The views of a scene show one set of named points, each view turned or mirrored, and shifted as a whole, with a little noise and some points left out.
In the rows, 128 means zero.

Scene 1
View 1
lebu: [137 128 140 180 105 134 106 120 101 119 160 117 151 109 155  82  90 160
 135 133 155 113 168 123 125 125 143 134]
gemuk: [138 132 147 176 118 119 100 137 103 137 149 112 148  96 148  85  77 129
 132 134 149 120 160 121 120 108 135 114]
nef: [157 123 139 147 151 113 101 177 136 137 158  77 143  74 110  71 115  94
 124 135 123 123 118 125 129 111 121  98]
seka: [151 121 131 167 119 124 114 154 103 107 173 103 166 103 140  74 116 148
 127 123 145 107 153 116 127 130 145 136]
fulu: [139 129 140 155 121 153  95 107 158 134 156  79 112  88 117  68 118 145
 140 154 138 128 127 141 144 133 115 109]
samud: [141 133 153 178 123 107  98 150  94 145 141 117 152  93 153  87  65 113
 129 130 146 123 159 122 114  97 136 108]
sosot: [144 136 164 186 137  75  90 184  70 166 126 129 164  83 162  98  28  70
 120 124 146 124 166 115  94  66 137  91]
Maz: [142 131 150 167 131 116  96 146 118 148 146  99 140  84 135  80  82 109
 130 139 139 126 144 128 121 103 126 101]
Tid: [142 127 143 164 126 127 100 138 123 135 154  95 138  91 134  76  98 127
 131 139 141 122 143 128 128 117 128 110]
pamos: [148 127 142 165 132 113 102 160 109 134 155 101 152  89 135  80  93 112
 126 130 139 119 143 121 120 109 132 111]
Zukom: [142 131 148 166 127 126  98 136 122 140 149  98 136  87 134  78  88 122
 133 140 140 125 143 128 125 111 128 106]
fovir: [146 130 148 176 126 105 102 158  92 137 150 115 160  95 150  86  75 115
 125 127 146 118 160 118 114 102 139 113]
muz: [142 135 159 168 141 102  87 158 113 169 130 104 136  73 136  85  59  80
 127 141 135 132 141 129 112  84 119  84]
kazu: [145 127 140 164 124 126 102 143 122 129 158  98 143  92 130  75 103 129
 130 136 139 120 142 125 128 119 130 114]
Seb: [132 129 136 157 108 174  99  74 165 119 165  81 105 100 123  63 129 180
 146 159 147 126 136 143 151 151 118 122]
tebu: [142 130 144 163 125 134  97 127 131 137 154  93 132  91 131  75 100 132
 135 143 140 124 141 129 131 119 125 110]
riv: [144 124 137 168 121 128 107 139 113 121 163 101 150  98 138  78 107 143
 130 131 145 116 149 121 127 125 136 124]
Dev: [142 130 146 167 126 124  99 139 119 139 152 101 138  88 135  78  91 122
 132 138 141 123 144 128 124 112 129 108]
Pupe: [146 130 148 160 139 115  95 157 123 146 148  93 138  80 128  78  91 101
 128 138 133 127 134 127 122 105 123  98]
View 2
samud: [ 87 137 173 105 115 135 120 121 136 136  71 141 137 127 149 128 139 145
 100 118 140 127 146 151  98 118 111 113]
seka: [ 76 131 145 116 116 157 156 124 121 153  93 126 143 165 158 107 147 115
 124  98 140 159 148 157  87 126 131 152]
sosot: [ 90 153 201 108 104 127  93 104 140 113  41 170 131 122 151 131 151 175
  59 146 143 108 149 149  90 115  86  99]
fulu: [ 78 114 127 113 151 172 138 151 121 118 135  64 133 122 145 163 102 119
 163  86 129 139 141 160  98 125 139 114]
Maz: [ 84 133 161 113 128 154 119 127 129 116  90 116 133 128 150 146 127 144
 112 115 138 129 148 155  93 122 114 110]
Dev: [ 82 130 154 111 128 153 129 131 129 127  95 113 135 131 150 139 127 134
 121 109 137 134 146 155  95 123 120 118]
Seb: [ 80 106 117 100 149 160 157 158 128 154 146  63 144 120 143 147  99  97
 187  65 130 151 138 155 112 124 156 124]
riv: [ 79 128 147 110 124 154 146 130 125 146  99 118 140 148 155 121 135 120
 128  99 139 149 147 155  93 125 130 136]
kazu: [ 80 129 148 115 128 161 137 131 124 129 101 110 137 142 152 134 129 128
 127 103 135 143 145 156  90 124 124 128]
Zukom: [ 83 129 154 110 130 151 126 131 130 128  96 111 135 128 148 141 124 135
 125 106 136 132 145 156  97 121 121 114]
gemuk: [ 85 131 163 104 119 138 130 127 135 144  83 129 140 128 150 127 134 133
 115 107 139 133 144 151 101 119 120 118]
fovir: [ 82 140 169 111 111 143 129 116 129 137  71 146 139 145 154 117 147 141
  97 120 140 136 149 153  90 120 112 128]
nef: [ 74 133 145 138 139 189 127 126 109  84 104  98 125 158 159 153 129 145
 111 122 135 139 154 165  69 132 114 129]
tebu: [ 81 123 146 111 133 157 134 136 126 129 107 102 135 129 149 142 122 128
 134 100 135 138 145 155  97 123 128 120]
Tid: [ 80 128 151 113 131 158 131 132 125 126 101 108 136 135 149 138 125 131
 127 104 137 138 145 157  94 124 124 121]
pamos: [ 81 135 157 119 124 159 131 124 123 120  86 124 134 146 155 132 138 139
 108 116 139 138 150 157  86 123 116 127]
View 3
muz: [184 116 121 156 135 132 125 103 199 114 105 103 140 131  66 114 126 124
 163  99 140 151 113  98 125 139 176 144]
Seb: [109 152  92 120 129 130  99 100 108 171 126 146 127 149 128 104  82  72
  88  86 206 112 125 145 118 132 155 148]
Maz: [159 120 118 150 125 127 117 105 168 130 114 111 140 135  87 116 113 116
 151 101 149 140 116 105 132 138 161 149]
Tid: [144 127 113 144 121 125 114 106 148 140 119 119 140 137 100 117 110 108
 141 103 160 137 114 110 133 135 152 152]
seka: [124 111 120 146 105 115 112 113 122 144 133 113 145 139 119 134 101 117
 147 115 150 134 110  99 154 134 128 161]
kazu: [139 128 113 144 118 120 116 107 141 144 119 115 140 137 104 119 108 111
 141 105 159 136 112 109 139 134 145 155]
fovir: [152  95 133 153 109 122 114 111 159 123 130 106 147 135 100 140 109 131
 164 112 129 141 111  85 150 137 143 156]
fulu: [131 156  93 132 132 126 112 100 135 160 111 131 131 141 108  98 103  86
 111  90 193 128 117 135 117 134 160 147]
lebu: [124  92 129 136 108 128  95 109 129 135 147 129 140 145 127 141  82 112
 130 100 151 122 123 101 145 137 143 154]
samud: [160  92 133 150 118 131 109 108 173 115 131 113 144 136  93 134 105 125
 156 101 132 138 117  89 139 140 160 150]
Zukom: [150 123 114 144 124 127 114 105 159 135 120 117 138 138  96 119 108 109
 141 100 157 136 116 109 131 137 158 149]
tebu: [141 131 110 141 124 126 113 105 147 142 119 121 137 140 103 114 105 103
 134 100 166 133 115 116 130 136 153 149]
sosot: [193  71 147 164 123 134 119 110 216  88 123  95 148 129  66 141 120 150
 189 106 103 154 115  68 143 144 172 148]
Pupe: [161 131 113 151 125 122 126 106 167 135 106 107 142 133  83 109 123 118
 153 105 153 146 108 106 131 135 156 152]
riv: [129 116 116 143 110 120 111 109 129 144 129 117 143 138 115 128 100 112
 140 107 155 132 114 105 146 134 137 156]
gemuk: [148  99 127 145 118 130 106 108 158 124 132 119 141 139 105 133  99 117
 144 101 144 133 120  98 139 139 156 151]
Dev: [149 121 116 145 121 126 116 107 156 135 119 116 139 137  97 119 109 112
 143 101 155 137 116 108 134 136 155 151]
nef: [154 155 100 157 123 110 140 108 153 152  93  95 144 129  82  99 139 116
 162 116 161 154  97 111 135 131 141 156]
View 4
samud: [112 123 143  75 160 126 145 153 114 133 157 103 151 142  97 124 147 124
 149 131 145 106 140 134 107 127 130 134]
tebu: [116 115 112 112 142 122 138 139 104 109 122 105 145 115  93 121 152 147
 134 147 130 117 151 141 104 112 138 139]
Tid: [117 115 117 106 146 122 138 142 110 112 132 104 142 119  94 120 150 144
 132 141 131 111 148 138 104 112 139 141]
fulu: [120 110  92 134 128 124 141 133  91  92  92 110 144  93  90 119 158 165
 128 162 119 126 153 152 103 104 143 142]
seka: [125 125 110  99 154  90 115 114 121 127 135  87 130 127  90 111 139 136
 113 124 141 100 165 108  95 110 135 138]
Dev: [116 116 124 102 147 125 141 145 111 115 138 105 146 122  94 122 149 140
 138 140 131 111 145 138 106 116 136 140]
nef: [118 102 129 140 142 138 129 161 128  92 164 101 131 116 105 117 155 155
 113 127 105  95 140 138 101  97 154 160]
muz: [107 111 155  97 156 161 158 184 116 114 174 114 155 138 105 129 154 135
 155 135 125 105 122 154 112 122 139 147]
fovir: [114 124 138  80 164 115 133 145 123 134 165  97 143 145  96 119 141 121
 136 121 143  99 145 119 103 123 132 137]
riv: [121 122 111 101 150 104 127 125 111 122 127  95 139 121  92 114 143 138
 124 136 138 109 157 123 100 112 134 136]
Zukom: [115 116 123 102 147 127 144 147 107 115 134 107 146 123  95 122 151 142
 140 141 132 113 143 142 105 116 137 139]
Seb: [125 116  68 131 121 101 138 106  79  93  53 108 146  81  81 117 154 168
 126 175 130 140 168 147 100 104 138 132]
pamos: [116 117 133 103 154 123 134 148 120 118 156  99 140 130  99 118 147 138
 129 126 129 100 146 129 103 114 140 144]
Maz: [114 115 133 101 151 136 145 156 113 115 149 108 148 128  98 125 150 139
 141 138 130 109 138 142 109 117 139 141]
Pupe: [115 109 135 117 148 140 137 162 121 105 160 105 140 125 101 121 152 144
 129 131 118  99 139 142 105 108 145 152]
lebu: [120 130 108  76 154  93 133 114 101 136 112  96 145 128  85 116 140 129
 136 140 155 116 162 121  99 123 125 122]
gemuk: [115 124 127  83 157 118 141 142 108 129 137 103 149 133  93 122 145 129
 144 138 146 111 147 132 105 125 131 132]
kazu: [119 116 115 109 145 117 132 136 113 113 133 100 141 119  94 117 149 143
 126 136 130 108 151 131 101 111 140 142]
View 5
Zukom: [163 146 136 143 158 131 142 138 164 127 113 125 104 121  93 113 122 124
 147 148 120 118 121 101 113 123 159 132]
gemuk: [165 142 128 153 153 140 143 137 161 123 111 129 106 124  81 119 114 119
 144 153 127 110 116  89 125 118 162 134]
samud: [175 139 123 168 153 141 144 131 156 134 121 120 113 131  76 117 122 124
 142 162 121 114 123  88 137 115 169 137]
nef: [154 159 154 134 165 108 143 138 166 149 131 110 108 134 110 113 155 133
 139 147  93 142 128 133  74 132 154 144]
Pupe: [167 151 139 146 162 121 140 132 164 143 122 112 109 129 100 108 140 133
 147 150 103 127 135 111 104 127 160 136]
riv: [146 145 142 132 154 134 147 145 168 113 112 136  97 122  85 128 112 112
 139 145 126 113  99 105 100 124 152 139]
lebu: [150 138 133 136 150 150 148 147 165 100 101 144  95 114  76 129  94 105
 142 146 143  99  94  85 121 118 156 135]
tebu: [157 151 143 125 158 129 142 139 170 120 105 130  98 113 106 109 119 126
 153 142 122 117 123 105 101 129 153 126]
fovir: [164 142 125 167 152 139 148 137 154 132 131 122 113 137  66 131 124 116
 129 161 118 116 108  95 122 114 167 149]
pamos: [159 147 137 149 158 128 145 138 161 135 125 119 107 131  85 122 131 121
 136 153 111 123 116 107 104 122 160 144]
Seb: [136 155 163  74 159 132 140 150 188  84  68 153  75  84 134  98  93 118
 173 119 144 105 112 109  81 142 133 104]
muz: [190 148 126 170 160 124 137 121 157 158 127 104 119 132  99  97 146 144
 153 162 101 127 154 100 132 121 173 131]
kazu: [151 149 144 132 159 129 144 142 167 122 114 127  99 121  96 117 122 121
 144 145 119 119 113 109  97 127 153 135]
seka: [134 144 142 134 153 136 151 151 164 110 120 138  98 129  72 142 111 103
 126 146 128 115  83 107  91 120 151 152]
Tid: [156 149 143 132 158 128 143 139 169 123 111 127 102 120 100 113 121 124
 150 145 118 118 120 105 103 127 154 131]
sosot: [202 137 104 212 152 139 142 119 139 165 147 102 132 150  59 118 142 134
 134 180 105 120 141  80 164 106 188 147]
Maz: [171 148 134 148 159 127 141 131 161 138 117 118 109 125  98 108 132 130
 149 152 112 121 131 102 116 124 162 131]
Dev: [163 148 137 139 157 129 142 136 167 127 112 124 104 121  97 112 124 127
 148 147 119 118 124 103 110 125 157 131]

In a view up to two points have been moved. Name them for each view, in the order of its rows, or write -.
view 1 | fovir
view 2 | fulu
view 3 | seka
view 4 | Pupe
view 5 | Zukom

Scene 2
View 1
sebol: [125 114  65 127 116 127 158  87 110 110 132 142 125 121 144 149 112 136
 121  89 168 155 121 116 125  99 143 127]
Neded: [159 101  75 116 159  72 149 122 144 116 100 135 163 143 141 121  75 117
  86  91 193 184 144 137 113 163 148 145]
Ragif: [138 105  72 136 140 109 156 129  86 116 128 132 144 101 150 149 111 144
 107 121 172 164 126 123 120 126 128 140]
Pila: [153  90  65 127 141  86 159 115 130 113 115 154 141 129 137 124  96 121
  90 102 181 171 126 133 128 139 138 145]
Gorok: [125  95  54 140  99 137 168  84  96 107 147 170  97 105 138 145 139 139
 119 108 157 139  99 115 145  74 131 129]
mutik: [137 112  71 129 138 109 153 118  96 115 123 129 146 111 151 147 106 139
 108 106 175 167 130 122 116 128 136 137]
bapi: [140  82  57 145 121 111 167 115  91 111 140 169 114  99 138 135 134 138
  98 126 162 149 105 124 142 103 120 144]
Vofaz: [139 102  66 126 130 104 157 105 119 111 123 147 133 123 141 135 105 130
 104  98 175 165 123 123 126 121 142 137]
Zemel: [112 112  57 121  86 148 164  47 126 102 142 157  98 131 137 151 123 130
 135  69 162 141 109 106 136  67 155 114]
mipa: [155  89  69 139 150  88 158 142  96 117 122 147 148 103 145 131 109 136
  88 131 177 169 124 133 126 143 121 152]
Suzed: [123  89  53 151 102 139 171 100  69 111 156 171  98  84 140 149 153 150
 116 130 149 135  93 113 148  72 116 135]
zame: [129 104  64 138 122 126 160 111  80 113 137 146 126  97 148 151 127 146
 114 119 162 151 114 119 129 102 128 134]
Toti: [126 115  69 129 120 128 158  96  98 111 133 139 129 112 147 152 116 139
 122  99 167 156 121 116 122 102 140 127]
View 2
Pila: [132 106 123 152  99 130 145  95 110  90 112 122 163 106 114 131  99 125
 115 130 146 161 144 115 126 105 120 145]
sebol: [109 115 126 153 122 144 105  88 125 130 128 115 145 112 126 111 122 116
 136 148 124 125 135 140 104 115 116 130]
Neded: [130  95 127 172  68 115 164  84 116  81 118 110 170  99  87 143 102 136
 104 128 146 171 139 103 128 104  99 152]
bapi: [135 115 125 130 139 156 110 115 101 110 104 135 156 114 164 112 101 122
 127 132 148 144 144 126 119 106 142 136]
Vofaz: [120 112 125 150 114 141 120  94 117 115 118 120 153 110 126 118 113 122
 127 141 133 139 139 129 113 110 119 137]
Toti: [114 116 134 153 126 149 102  93 119 134 124 115 147 111 137 109 126 124
 133 150 124 126 126 134 105 117 112 133]
mutik: [127 108 141 159 108 136 120  97 113 122 119 113 160 104 134 122 121 140
 114 144 135 143 118 115 115 114 101 138]
Zemel: [ 90 129 107 142 142 152  86  81 137 139 136 119 127 121 115  95 127  84
 161 153 106 102 157 171  89 117 136 126]
zame: [126 115 139 144 137 155  97 107 110 136 114 122 152 112 165 108 123 134
 125 148 135 131 120 128 109 116 119 131]
Gorok: [115 127 119 128 157 164  84 106 115 134 116 132 139 121 160  96 116 105
 146 145 127 118 147 151 101 112 146 126]
mipa: [146 103 141 150 109 140 132 111  98 102 102 126 170 105 154 130 105 150
 103 132 157 163 123 101 131 105 114 141]
View 3
Pila: [115 110 118 134 123 111 146  98 129 123 145 123 101 124 127 104 116 140
 139  97 111 145 124 143 149 158 141 168]
bapi: [ 94 124 131 133 104  96 153 116 120 146 157 111 121 147 126 112  93 162
 128 117 142 105 107 137 118 161 143 168]
Suzed: [ 92 125 145 144  85  78 151 136 120 155 168 108 139 161 130 115  84 173
 114 154 158  76  98 128  93 151 136 162]
Zemel: [141 116 172 114 120  69 156 151 142 111 169 142  89 177 164  99 104 136
 118 164 133  57 102 107 144 114 117 134]
Gorok: [110 123 154 130 100  76 153 140 129 138 167 121 119 167 141 108  92 157
 117 152 148  72 100 121 114 139 130 151]
Vofaz: [124 109 128 141 116 101 148 112 131 121 151 127 108 130 137 104 113 140
 132 123 116 130 124 134 140 146 132 158]
mipa: [ 98 110 107 156 101 111 144  98 119 141 147 111 132 115 118 110 108 156
 134 107 122 154 123 149 122 167 146 176]
mutik: [123 102 121 162 102  99 142 114 128 124 152 123 127 118 137 104 119 143
 128 137 111 147 126 138 127 148 130 161]
Toti: [127 106 141 152 103  85 145 130 133 123 160 129 124 137 147 102 111 144
 121 156 120 116 119 126 124 135 125 151]
sebol: [133 106 143 143 109  85 148 128 134 117 159 132 112 141 149 102 114 139
 123 150 120 111 119 124 135 134 125 150]
zame: [110 111 135 158  92  86 147 128 126 138 160 119 137 136 137 108 103 157
 119 154 131 112 114 131 108 144 130 159]
Ragif: [113 106 119 164  95  99 141 113 124 134 153 118 137 116 131 108 112 150
 127 138 118 144 125 140 118 153 134 164]
Neded: [129  98 105 142 130 123 143  86 131 107 135 129  96 102 130  99 132 126
 147  86  90 179 138 147 166 157 139 166]
View 4
Ragif: [149 137 120 137 127 105 128 124 164 163 146 151 130 159 114 151 126 114
 140 133 111 144 130  83 131 125 121 135]
sebol: [134 130 123 133 123 101 135 115 178 168 129 117 122 162 149 138 109 106
 146 118 120 115 124 110 129  98  99 145]
Pila: [131 148  97 111 159 116 126 102 158 148 126 165 113 153 132 128 123 116
 161 115 106 132 129  71 141 113 114 156]
bapi: [140 120  93 112 143 115 143 138 186 160 172 154 111 138 138 124 125 114
 141 130 125 120 146  91 119 114 109 135]
mutik: [145 142 122 137 128 104 126 117 161 161 132 144 129 164 119 148 120 112
 145 126 108 142 123  86 136 119 117 141]
Suzed: [150  94 107 128 111 103 157 164 212 176 196 126 117 137 146 132 120 110
 123 140 140 108 150 125 105 109 100 121]
Zemel: [126 114 124 129 110  97 152 116 200 173 128  83 113 158 183 123  99 102
 145 107 129  81 125 140 119  72  78 150]
Neded: [127 171 105 114 166 117 112  81 134 143  96 170 118 166 122 137 122 115
 172 107  90 147 118  53 156 114 122 164]
zame: [147 118 115 134 119 102 142 142 187 169 169 138 126 151 129 142 124 111
 131 136 123 128 137 104 119 118 111 128]
Vofaz: [135 140 110 123 140 109 130 109 166 158 127 141 119 157 137 133 118 111
 152 116 111 126 125  88 136 106 108 149]
Toti: [141 128 126 139 116 101 135 122 178 170 136 119 129 161 140 143 113 110
 139 123 118 122 126 109 128 105 104 140]
mipa: [146 142 101 121 149 115 126 123 159 156 153 178 122 150 109 143 131 119
 146 134 107 151 135  66 135 131 128 137]
Gorok: [139 106 110 123 119 104 155 143 205 172 168 116 115 143 159 124 113 109
 134 125 134  99 141 125 112  97  93 133]
View 5
mutik: [130 128 151 155 112 136 140 158 130 133 131 107 119 124 148 146 138 142
 121 142 104 115 112 158 117 110 121 142]
Ragif: [132 137 151 154 112 139 143 155 127 125 133 110 109 116 147 151 133 141
 121 143 101 118 109 150 131 111 121 148]
sebol: [135 130 171 161 103 154 119 176 122 139 131 109 135 148 130 134 133 123
 116 132 117 102 109 149 112 119 141 120]
zame: [137 147 169 157 108 161 128 164 120 121 134 115 111 123 132 149 122 124
 114 137 107 112 103 138 143 123 139 132]
Suzed: [152 173 195 153 112 180 113 165 100  99 129 118 103 129 112 140 100 104
 114 137 102 111  90 117 172 138 164 123]
Zemel: [143 129 198 168  96 178  93 195 109 141 129 108 153 179 110 117 124  99
 109 122 130  90 104 139 108 132 168  90]
Gorok: [149 154 194 157 108 171 103 174 104 112 127 109 122 152 114 127 110 109
 116 133 108 105  98 127 144 133 163 116]
Pila: [143 119 155 147 123 108 134 148 119 122 118  85 129 151 150 116 134 162
 133 148  86 120 117 162 102 105 128 153]
Toti: [132 135 164 163 102 160 128 172 126 136 137 118 123 129 134 148 133 122
 113 135 116 106 106 145 125 121 133 125]
Vofaz: [138 123 161 153 113 130 127 161 121 131 123  96 130 147 142 125 133 143
 125 141 101 112 114 156 108 113 133 139]

In a view up to two points have been moved. Name them for each view, in the order of its rows, or write -.
view 1 | bapi
view 2 | Vofaz
view 3 | Suzed, Zemel
view 4 | zame
view 5 | Toti

Scene 3
View 1
defas: [147 110 122 123 106 146 160 126 129 149 143 151 140 132 164 126 159  87
 133 130 137 149 147 122 109 137  98 105]
tuvob: [177 140  84 167 101 137 141 133 120 163 130 164 139 159 168 122 175 114
 138 134 156 133 135 100 118 166 103  98]
vebol: [128 126 110 147 136 165  65  69  96 152 126 143 139 117 139 132 156 112
 124 109  88 105 173 140 128 181 121 154]
Rim: [130 106 133 104 111 147 168  98 127 143 144 146 137 111 144 136 149  87
 114 136 124 143 155 135 120 141 104 129]
Leban: [131 127 123 113 117 140 155  68 115 146 136 145 136 107 118 150 148 109
  94 146 121 113 160 132 138 167 117 154]
Mabe: [133 116 135  94 106 134 193  87 134 142 146 147 135 108 125 147 147  95
  97 153 136 134 153 134 131 148 107 139]
til: [165 142  92 149 106 135 154 112 119 159 131 161 137 146 147 134 164 112
 121 141 149 123 140 111 128 170 107 117]
foper: [149 143 109 127 108 131 163  79 117 152 132 153 136 123 124 149 156 119
 100 151 140 110 152 119 140 175 112 144]
Nopad: [126 120 121 128 124 157 116  77 110 148 134 145 139 113 138 138 152 103
 113 124 107 118 163 137 126 165 114 147]
Netof: [146 139  96 159 124 151  90  83 100 158 126 151 140 133 142 133 164 119
 122 122 116 106 159 124 131 184 116 140]
fuvef: [156 122 105 148 110 148 134 125 119 159 138 155 140 141 171 117 167  97
 139 123 136 142 145 117 113 153 103 104]
tel: [121 130 135  89 113 130 187  44 121 143 138 143 134  94  89 167 139 114
  71 163 125 104 165 141 150 170 119 174]
View 2
Leban: [117 111 128  98 126 160 145 134 126 119  99 104 143 144 107 183 132 128
 102 106 168 107 118 112 120 107 115 129]
vebol: [ 89 118  89 135 141 115 149  97 115 101  77 142 155 159  85 162 123 150
  95 119 173 104 135 138 129 122  64 148]
Netof: [101 130  98 135 142 120 154 114 126 108  79 140 156 159  98 153 116 132
 102 126 148 110 135 149 117 134  98 135]
tel: [107 107 151  74 112 180 153 145 132 127 114  77 153 141 107 203 154 137
  97  87 184 101 103  88 111 101 119 121]
tuvob: [147 133 104 135 150 138 137 136 134 112  83 148 124 144 126 130  85  89
 124 141 100 121 143 165 114 133 157 125]
Nopad: [111 109 106 117 139 141 139 113 119 109  91 123 137 148  99 171 116 134
 101 114 165 107 129 127 130 105  93 143]
fuvef: [146 112 101 133 152 142 122 122 120 107  82 144 111 138 119 141  83 102
 119 137 122 119 141 147 127 111 131 134]
defas: [163  98 106 126 159 153 106 122 114 108  88 139  95 128 119 145  73  99
 126 131 130 118 140 135 135  89 134 136]
Rim: [143  95 124 103 142 167 117 125 117 114  97 112 110 130 115 171 106 120
 114 110 157 113 122 111 131  85 121 133]
foper: [120 125 128 101 126 157 153 144 135 124  99 108 148 146 112 175 127 117
 105 109 148 109 120 123 109 121 136 123]
til: [129 130 107 126 141 141 145 132 131 113  86 137 135 147 119 147 103 104
 116 132 123 116 137 149 112 128 141 125]
Mabe: [142 102 140  87 130 181 130 142 125 123 109  95 121 130 121 183 117 115
 112 104 159 109 116 102 121  87 138 125]
View 3
Rim: [ 98 121 148 105 108 120 120 112 133 131 153 106 145 179 109 156 131 116
 117  98 142 169 108 127  87 133 144 100]
vebol: [104 128  95 100 100 146 116  87 167 171 151 120 167 145 111  81 135 133
 104 137 135 123  78  98  96  93 143 139]
Leban: [ 96 115 140  90 115 142 133 124 147 154 155 116 159 177 105 107 128  91
 118  99 118 163  88 128  95 130 155  99]
fuvef: [111 141 126 115 115 112  92 107 132 135 138 124 143 142 131 146 132 144
 144 133 162 161 126 140 114 121 164 125]
Nopad: [100 123 124  99 105 137 122 102 152 155 151 113 159 162 111 110 134 119
 112 117 135 146  89 113  92 112 145 120]
Netof: [108 135 103 100 114 149 105 104 166 173 144 136 161 137 124  70 129 125
 128 146 132 136  86 123 121 102 165 140]
til: [109 140 127 107 123 126  93 118 141 145 139 135 146 144 129 113 126 123
 150 136 145 166 117 150 126 123 176 122]
foper: [ 98 124 150  92 125 139 122 137 141 150 146 127 150 172 112 104 122  85
 144 103 120 181 104 154 120 142 173  95]
Mabe: [ 94 117 164  98 115 129 129 130 130 135 154 109 148 186 108 145 130  88
 124  86 126 184 105 140  93 146 151  88]
defas: [107 133 142 115 112 106 101 109 122 125 144 114 137 160 125 168 133 136
 137 116 159 171 128 140 102 127 155 111]
View 4
tuvob: [159 114  69  76 109  83  88 159 127  96 148 144 110 119 151 168 152 104
 170 104 136 113 151 110 146 149 147 113]
Rim: [117 122  81  89 102 120 107 143 111  81 112 129 125 133 112 176 100 139
 154 119  97 113 108 112 164 136 168  81]
Mabe: [118 137  96  99 108 116  95 127 120  77 103 133 114 130 118 168  85 143
 158 106  78 129 109 107 166 120 184  81]
til: [144 120  81  80 117  90  86 155 131 100 140 139 105 124 150 160 145 112
 174 107 125 113 139 111 148 142 157 113]
tel: [ 80 147 132 119 141 118  90 119 132  96  96 119  98 138 131 137  81 149
 172 119  56 129  83 124 168 109 202  94]
vebol: [ 85 106 107  86 138 123 115 169 118 134 138 109 114 148 146 139 158 110
 171 157 127  74  92 154 152 166 148 112]
Netof: [111 112  97  84 135 102 100 162 128 126 143 123 105 134 155 143 157 109
 177 133 129  91 115 137 148 153 153 120]
Leban: [ 99 131 109 101 130 114  96 139 128 100 111 125 105 134 134 149 110 134
 169 120  89 113  99 123 162 129 180 100]
Nopad: [ 98 115  99  91 124 120 112 152 116 112 126 120 118 141 132 153 129 124
 164 134 110  96  99 134 157 150 160 102]
fuvef: [152 110  65  73 100 101 101 160 116  89 139 142 121 123 131 180 142 115
 160 111 134 104 139 107 152 151 146 100]
foper: [116 135 108 101 131  98  83 136 135  99 121 131  99 125 145 146 117 128
 177 107  92 126 114 116 158 125 180 110]
defas: [149 114  62  78  89 112 105 151 111  75 126 142 128 124 118 190 119 126
 151 108 118 112 136 102 158 147 152  86]
View 5
fuvef: [137 116 120 162 116 125 114  86 165 155 153 138 130 125 127 133 120 174
 155 106 120 105 144 143 142 126 153 139]
Nopad: [142 119 103 160 162 127 118 107 140 156 176 147 148 121 132 172 157 165
 136 133 144 126 139 157 142 142 176 161]
Rim: [129  92 120 131 151 162 123 132 150 148 149 135 156 114 130 140 136 159
 128 152 130 128 158 167 139 163 139 146]
foper: [134 142 103 146 160 130 111 104 146 130 125 165 146 124 133 166 154 136
 138 119 147 153 140 172 130 129 155 135]
vebol: [153 130  93 181 169 109 116  89 134 168 209 152 147 128 132 190 171 181
 144 126 155 118 127 146 151 130 200 176]
Netof: [147 141  98 179 155 104 110  79 145 157 174 157 139 129 133 178 159 167
 150 105 145 123 125 147 143 117 185 154]
tel: [124 131 100 126 199 149 115 141 128 120 123 168 166 113 135 183 176 117
 110 152 163 179 145 196 128 153 155 146]
tuvob: [143 140 118 166 104 109 108  65 173 143 124 150 122 131 127 127 115 162
 164  84 121 112 135 138 136 106 149 121]
til: [140 140 111 163 130 112 110  77 159 147 134 157 131 129 128 147 136 159
 153  97 130 121 133 149 135 114 159 134]
Mabe: [123 111 116 124 157 158 118 131 149 130 121 148 154 117 131 144 144 137
 123 144 136 148 155 180 128 155 133 134]

In a view up to two points have been moved. Name them for each view, in the order of its rows, or write -.
view 1 | til
view 2 | defas
view 3 | Netof, foper
view 4 | tuvob
view 5 | Rim
